Points, in no order, along strands that fork, close into loops and pass close to each other.
Two points are linked if the straight distance between their rows is under 68.8. Some points are linked to none.
Lupa: [  9  12  11  27   7   1  32  20 -17 -14  20  19 -16 -12  22  -1  -9  31
 -22   1   4  13 -16   2   4  30  -8  -2 -10]
zati: [ -9 -14 -19 -24  -6  11  -4  -1 -10  29  -7 -25  29  17 -13  -1 -22   0
   2  -6 -20  11  20   3  33 -18  13   1   4]
zuk: [  0 -11   7   9 -25  15  27  10  -2  25 -16 -22  -1  -2 -15  -6   5   2
 -29  -6  -9  -4  29  12  19   2 -11  -8 -12]
Bire: [ -9  -7  15  29 -16  -6   1  -8   5  14 -16  13  18  -1   5  15  18 -29
 -44  16  20   3   2   5 -18  25 -20  -4  -1]
Pegel: [  5  -6  25  16   6  14  19 -10  24   3  34  -7 -11   7 -19 -15  -7   9
 -17  -2 -11  23  22   9  18  15  16 -15   1]
gime: [  1 -12  18   3  23   0 -17  -5   4  -4   2 -23  15   5 -30  21  20   3
   5  11   2   5  -4  16   7 -12   8  -2  -1]
basem: [ -1  11 -11   8  18  -2   3  12   1  -1  18  32  11  -5  42  -2 -32  15
 -10   3   1  13   1 -15  21  17 -29  -8  -6]
zirid: [  5   5 -23 -16  20  -6 -16 -12   5  -5 -17 -11  43  15  11  34 -15 -21
  20   4  17  -1  -2  -8  10 -13 -14  -4   6]
nir: [  6 -15   0 -16 -34   4 -14   8  10  -2 -19 -34 -18 -13 -34   6   9   1
  -7  -7  -6   1  22   6  -3 -22  17 -10 -12]
sitid: [ -4   9   1  12  16   8  17 -17  -2   4  27  19   2   5  14 -14  -5   2
   9  -7 -10   6 -11   1   1  14   9   4  10]
Sazug: [ 11   0  28 -19  -3   5   7 -13  17  -9   0  -2 -30  14 -23 -21   6 -21
  23  -4   4  -2  20   7 -17  10  21   2  28]
kedub: [-15 -17  16 -22 -13 -12 -29   4  -9   5  -5   0  -7  -8 -10  -5  22  -9
  -1  23  14  -8 -16   6 -17 -14  22  12  10]
tiror: [-11   2  -1 -33  -5  -9 -22  18  -7   6 -10   1  -1  -1  20 -11  -5   2
   0  14   4 -17   1  -3  17 -10 -25   8  -4]
fiv: [  2  16  -8 -11  16  -7  -6   2   5  -9 -15   5   2  10  18   7  13  -3
  49  18  10 -31 -14  -5  -5 -15 -30  18   9]
nogum: [ -4   8   1 -34   6  -4 -23 -15   4 -20   1 -11 -14  -2 -10 -13  -9  -9
  18 -15 -25 -10 -16  -9 -10 -21  22   3   7]
nipir: [ -9  -9 -13 -12 -21  -2   6 -16  -8  24 -32 -21  20  12  -6   0  19 -31
   7  -8 -14 -22   3   7  -6 -10  -5  15  10]
gal: [ 14  28   9   6 -24 -21   9   7   0 -14 -23   4 -31 -12  23  -9 -10  -8
 -22 -24   1 -21  -9  -8 -11  27 -23  -2 -16]
nur: [-16   2   5  10   3   3 -12 -14  23   8   9  16  -4 -11   6 -12  32 -15
  21  22  -3 -16 -15  -5 -16 -14  -3   8   4]
Nef: [  7 -14 -22 -25 -32   6 -10  13  -3   4 -31 -26   2  -3 -26   7   6   2
  16  -4  -2 -10  26   0  -1 -35   5   0  -3]
pupe: [ 26  15   4  17 -25  -8   5  11  14 -14 -25  -7 -17  -6   7   9 -12 -13
 -20 -24  18  -7  10  -9  -9  20 -13 -17 -18]
dur: [ 16   5   7  -4   8   1  -5 -19  10 -24  24   0  -5   2  -5   1 -26  -7
  -4 -24   0  29   9  -9  -5  11  41 -18   8]
tasip: [-15  -2   0   1  -8 -16 -11   4  -5  22 -27  14  23   0  20  10   6 -25
 -29  21  19  -8   4   0  -1  13 -33  -1  -5]
Boro: [-16 -25  -2  19 -16   5   5   5  20  29   7  11   1   3 -11  -5  19  -8
 -15  33  17  13  38   0  -4  -3  -9  -1  10]
Talem: [ 17  24 -25 -18  -2 -10   2  -1  -9 -30 -15   3 -14   7  20   6 -24  -4
  24 -32   1  -6 -14 -22 -16   3   1   0   6]
Mik: [  3  17  -3  27  10 -10  12  11   6  -3  21  30  -6 -12  35  -1 -19  18
 -27   0   8   8  -9  -9   8  30 -26  -6 -21]
nezes: [  7  -2  28 -31   0 -12 -12 -15   1 -21 -17 -15 -14  11 -20  -3   4 -29
   5 -11  10  -2   4  10 -20  10  23   2  23]
mav: [ -8   9  -8  11  13  -6  -7 -12   9   0   0  23   9  -3  21   9  29  -9
  33  25  11 -20 -22  -6 -25 -11 -18  14   8]
gato: [ -3  25 -19   3 -13   0  16  -5 -14   0  -1 -15 -12 -10  10 -15 -15  19
   0 -31 -43 -17 -11  -7  17  -8 -10   1 -14]
Futik: [  1   5  17 -10  27  -5  -4  -8  -1 -13  -5 -28   7   3 -12   8   4  -3
  -8  -9 -19 -10 -19  12  18  -1   0  -1  -8]
bisez: [-10 -21  -8  35  -3   7 -20   1  17   5  16  21  12  -7 -13  28  10   6
 -22  22  20  33   6  -8 -23  -4   4 -12  -7]
tozam: [  1   1 -38  20   1  -3 -26  -7   6  -9  -9   2  37 -11   9  44   6  -3
  14  13  11   2 -13 -19 -13 -30  -1  -1 -18]
rimi: [-17 -14   7 -17   7   4 -24  -7  12   8  33 -19   6  -3 -18 -10 -12  10
  -8   5 -22  15  10   0  31 -19  28  -9   0]
pumak: [  0  -4 -23   6  20  -7 -26 -22  10  -4  -4  -8  49   1  -6  44  -1 -16
  13   9  12   6  -7  -5  -1 -18  -1  -8  -1]
Dap: [ 13   9 -14 -11  17   1   0  31   1 -18  13  16  -6  -3  27  -1 -31  27
   9  -2  11   8  10 -16  22   4 -15  -8  -5]
tukem: [ 16 -10  13  -2  23  14  23  20 -22 -14   3  -5  -6  17 -21   5   5  19
  12   4  16  15  12  21   0  11  14   7  18]
gug: [ -1   9 -13 -29  35  -8  -4  -8 -14  -2 -16 -21  37  20  11  13 -19 -14
  16  -6   1  -7 -12   5  19  -3  -9   8  12]
Rul: [  3  11 -26  -2 -23  10  11   2   6  10 -12  -8 -10  -6  11 -13 -16   4
   9 -25 -22 -18  11 -13  15 -11 -13  -5 -12]
Nez: [  7  -3   7  12   6  18  14   5  31   9   8  -1 -21   7  -7 -22   7  12
  30  15   0  -9  28   6  15  -5 -22  -4   3]
kar: [-10 -10  23  -7  22   0  -8  -7   7  -2  35 -14   0  -5 -16  -5  -9  11
 -21   8 -11  25   2   8  30   3  21 -10   0]
dal: [ 18  16  14  42 -11  -4  27   6  -7 -17  14  17 -32 -13  10  -3   8  16
 -19  -9   6   3 -23   4 -21  28   1  -1 -17]
gavas: [ 16   9  16 -19   8  -8  -2  -3  -9 -20 -26 -19  -3  12 -10   9   9 -19
   8 -14   5 -12 -12  11  -9   6   0   5   7]
zenov: [ -8  16  -1   4 -10   0  -4 -12  18   2   0   7 -27  -5   9 -27  18  -6
  31   5 -21 -35 -14  -5 -10 -11 -15  10   2]
Tarum: [ -7  -4  -7  21 -30   8 -12   9   1  -1   9   0 -15 -36  -5   5  15  25
 -17  -1 -12   1  -6  -9  -7 -27  11  -9 -28]
Safa: [  4   7 -20 -35  21   2  19  -2 -28   0 -16 -17  23  30   3   1 -33  -3
  13 -22 -11   6   0   1  19   6  -4  11  14]
Geda: [ 18   5   7  33  -3 -10  -6   2  18 -12 -20  -8   9  -4  -4  30   4 -12
 -17  -7  19   4   6  -5  -7  13 -19 -18 -25]
pez: [-13  -9   6  19  24   1 -14 -32  10   1  27  12  28  -1  -7  16   8 -16
  -3   7   2  19 -15  -2 -12   3  27  -4   9]
Libem: [-17 -29   4  -3  -9 -14 -39  -9  -6  12   1   7  19  -8 -15  14  16 -13
 -22  25  20  17 -16   5 -17 -11  24   4   0]
legom: [ 17  11  21  45   0  -5   3 -11  23 -23  12  12 -21 -12   1   4   6   2
  -9 -15   9   6 -21  -2 -24  22   9 -13 -21]
zez: [  8 -11  10   8  28  12  19   9 -33  -9  14   2  19  12 -15  18   7  23
   3  10  14  22 -11  21   1  12  22   8   9]
tufim: [ 11   9 -13 -27   8   2  -1  17 -11 -29   5   4 -14  -1   9  -1 -26  14
  16 -19   5  11  -1 -13   1  -2  11  -3   3]
kenib: [  5  -5  24  32   2  -7   0  -1   2  -7 -16   1   7  -5 -11  28  24 -15
 -32  11  20   7  -6  13 -20  18 -10  -7 -12]
Rakat: [ -7 -20   8  10   6   4  -9   2  12  16   3 -11  13  -1 -22   9  22   1
  -5  23   7   6  13  13   9  -8  -6  -3  -5]
biva: [ -8 -12   2  -1 -17  11  26 -12  -4  29 -15 -14   8   5 -14 -20  10 -18
  -6  -9 -25  -5  18  10   7   7   0   8   8]
lig: [ -9  -7 -15  43  -6  13   4 -25  47  24   9  -3   6  -2  -6  -8  18 -11
   9   3  -9  -7  18  -8  -3 -21  -9 -12 -13]
zib: [ -2  22  -6 -10  15  -3  25   3  -6   9 -10  -1   2  17  27 -22 -18  -6
   0 -14 -14 -18   6  -1  27  24 -36  -1   1]
gev: [-28 -18 -11  38 -12   6 -14  -8  27  24  17  23  15  -7  -7   1  15  -3
 -29  28   7  19  17  -6 -15 -10 -13  -8  -3]
velob: [ -8 -25 -23 -14   2  -4 -23  13 -11  32 -12  14  39  13   5  13   1   0
  14  39  27   7  12   3   8 -14  -5  19  17]
Bimef: [  9   8  12  12  16   2  17 -23   0 -15  19  15  -5   0   6  -7 -17  -8
 -11 -31  -6  20  -9  -3 -12  25  32  -6   9]
ruvag: [  4   5  24 -17  -5   7  12  -1   4 -15   9   8 -46   3 -12 -38  -5   2
  16 -10 -10  -4   6   3 -14   7  18   6  18]
mov: [ 14  -6   4  23 -14  23  29  -4  10   5  21   4 -18   0 -16 -18  -9  14
   4 -14  -3  20  27   1  -3   7  23  -9   3]
lare: [ -6  22  -3   2  12  -2  23 -16  -6   7  11  12  -4   7  31 -23 -12  -5
   5 -15 -20 -14 -12   0   9  21 -17   6   6]
tegem: [ -8 -10  -8 -36  -5  11  -4   4  -9  15   3 -26   1   7 -22 -21 -23   9
   0 -10 -28   7  18   3  28 -19  19   1   3]
monas: [-14 -18  -2  -4  -5 -11  -9   6 -19  32 -21   5  32   5  10  10   9 -14
 -17  24  18  -4  -3   9   2   3 -14  15   9]
Pago: [ -8 -17  -1  17  12  -2 -24 -14   6   3  15  24  26   2  -6  30   5 -10
 -12  25  29  23  -5   0 -22   2  13  -6   8]
samus: [  0 -12 -17 -34 -28  -1  -8  -9  -9   8 -40 -30  13  10 -20   6  -2 -18
  14 -15 -10 -15   8   1  -5 -25   8   6   7]
veg: [ -1  21  18  -7 -13 -17   6  -1   8 -15  -7  -7 -39 -15  16 -24  -8  -6
 -22 -25 -18 -22 -18  -7   0  19 -15  -8 -15]
gop: [  2 -11  -1  24  16  13  18  15 -26   0  23  32   7  -4   0  10  14  29
  16  22  17  17 -12   7 -15   7  16  14   8]
sofo: [  2  -4 -10 -35 -15  -3  -9  44 -26   1 -13  -6  -5  -2   6   1 -10  22
   0   9   9  -8   4   0  16 -17 -12   7  -5]
Mir: [ -1   2  22  -4  21   2  20   8 -13   0  -5 -21   1   5  -9  -8   1  10
 -24  -6 -20  -8  -8  19  28  14 -14   1  -9]
tisu: [ -1   1 -11  23 -14   6   5  15 -12   0   1   4  -4 -17   4  10   8  25
  -4   1  -4   1  -4  -3  -4  -8   3  -3 -19]
tev: [ -8 -15 -14 -18  12   3  -5  28 -15  21   6  23  18  15  15  -5   6  13
  28  41  17   1   9   6  11 -13 -10  24  22]
lup: [  0   7 -35  21 -10  -2 -11  10  -6   0  -3   9  22 -16  16  29   7  16
   4   2   1  -5  -8 -19  -4 -24 -16  -2 -22]
Pada: [ -5  11  12 -25  14  -1  22  12 -21   7 -19 -19  -6  14   7 -15 -11   1
 -16 -10 -19 -19  -2  12  28  19 -27   6  -3]
bal: [-10  10 -18 -18  -4   3 -12   6  13   8   0  -2   1  -6  18  -8 -12   0
   9  -2 -12 -18  11 -17  20 -16 -20  -6  -9]
dasis: [ 11  -3  -8 -42 -10  -2  -4  33 -32 -16 -10 -11 -14   5   0   6 -22  20
  -3 -13  13  10  12  -1   8  -5  11  -1   1]
Fazop: [ 19  -7  14  10  -2  22  35  18 -16 -13  21  10 -27   7 -13  -9   0  28
   6  -5  17  22  18  13  -8  15  25  -4  13]
Fune: [ -1 -13  20 -43 -10 -14 -25  -9 -14  -2 -10  -8  -7   7 -21  -8   6 -21
   7   4  16  -2  -9   9 -19  -6  33  13  29]
zum: [  2  -8  16  11 -29   4 -12   3  23  -9  10 -12 -35 -24 -22  -5  10   9
 -14  -6  -3   1  12  -1  -9 -16  19 -16 -17]
Fev: [  1 -13  -6   0   9   7   1  19 -13   4  17  40  10  -1  12   1   8  16
  15  33  25  17   4  -4 -12  -2   9  19  21]
defam: [ -2  25  -1  10  -2 -12  10 -12  -5  -6   4 -14 -25 -14  12 -18  -2  11
  -9 -34 -40 -25 -33  -5   5   5  -8  -3 -22]
zefo: [ 16  32 -13   3  -8 -20   1  -3  -1 -22 -16  17 -24  -1  31  -3 -11 -15
  15 -25   6 -20 -21 -19 -25  20 -11  -3   1]
mugap: [ -7  -1  12  15  38   6   6 -25   0  -1  33  12  18   9  -2  -5   6   0
  11   6 -14  13 -20  10   5   8  15   4  10]
tozor: [ -6  11  14  -3 -27   5   6  -9  12  -1   6   7 -45 -15  -4 -38  17  -3
  17  -8 -24 -23  -7  -3 -21  -7  10   9   2]

A piece is two or more points that can be reached from each other along the links. Count, over all rows, the pieces, the separate loops (a circle has one, a figure eight two, a Y none), the forks (points with three links) and the tips (points with one).
pieces | 3
loops | 3
forks | 6
tips | 6

A fork is a point with three links, a tip a point with one. Leave the first point through the second and follow the links. Name the first fork or tip that comes.
Fazop, tukem | gal
zirid, pumak | zuk
zuk, biva | Safa
tukem, Fazop | zati
veg, defam | tufim
fiv, mav | nezes
Futik, gime | Pago

A tip is a point with one link. Name the tips that can be reached along the links from each point below, in the order of the rows.
pupe | zati, legom
Sazug | fiv, dur
Tarum | zuk, Safa
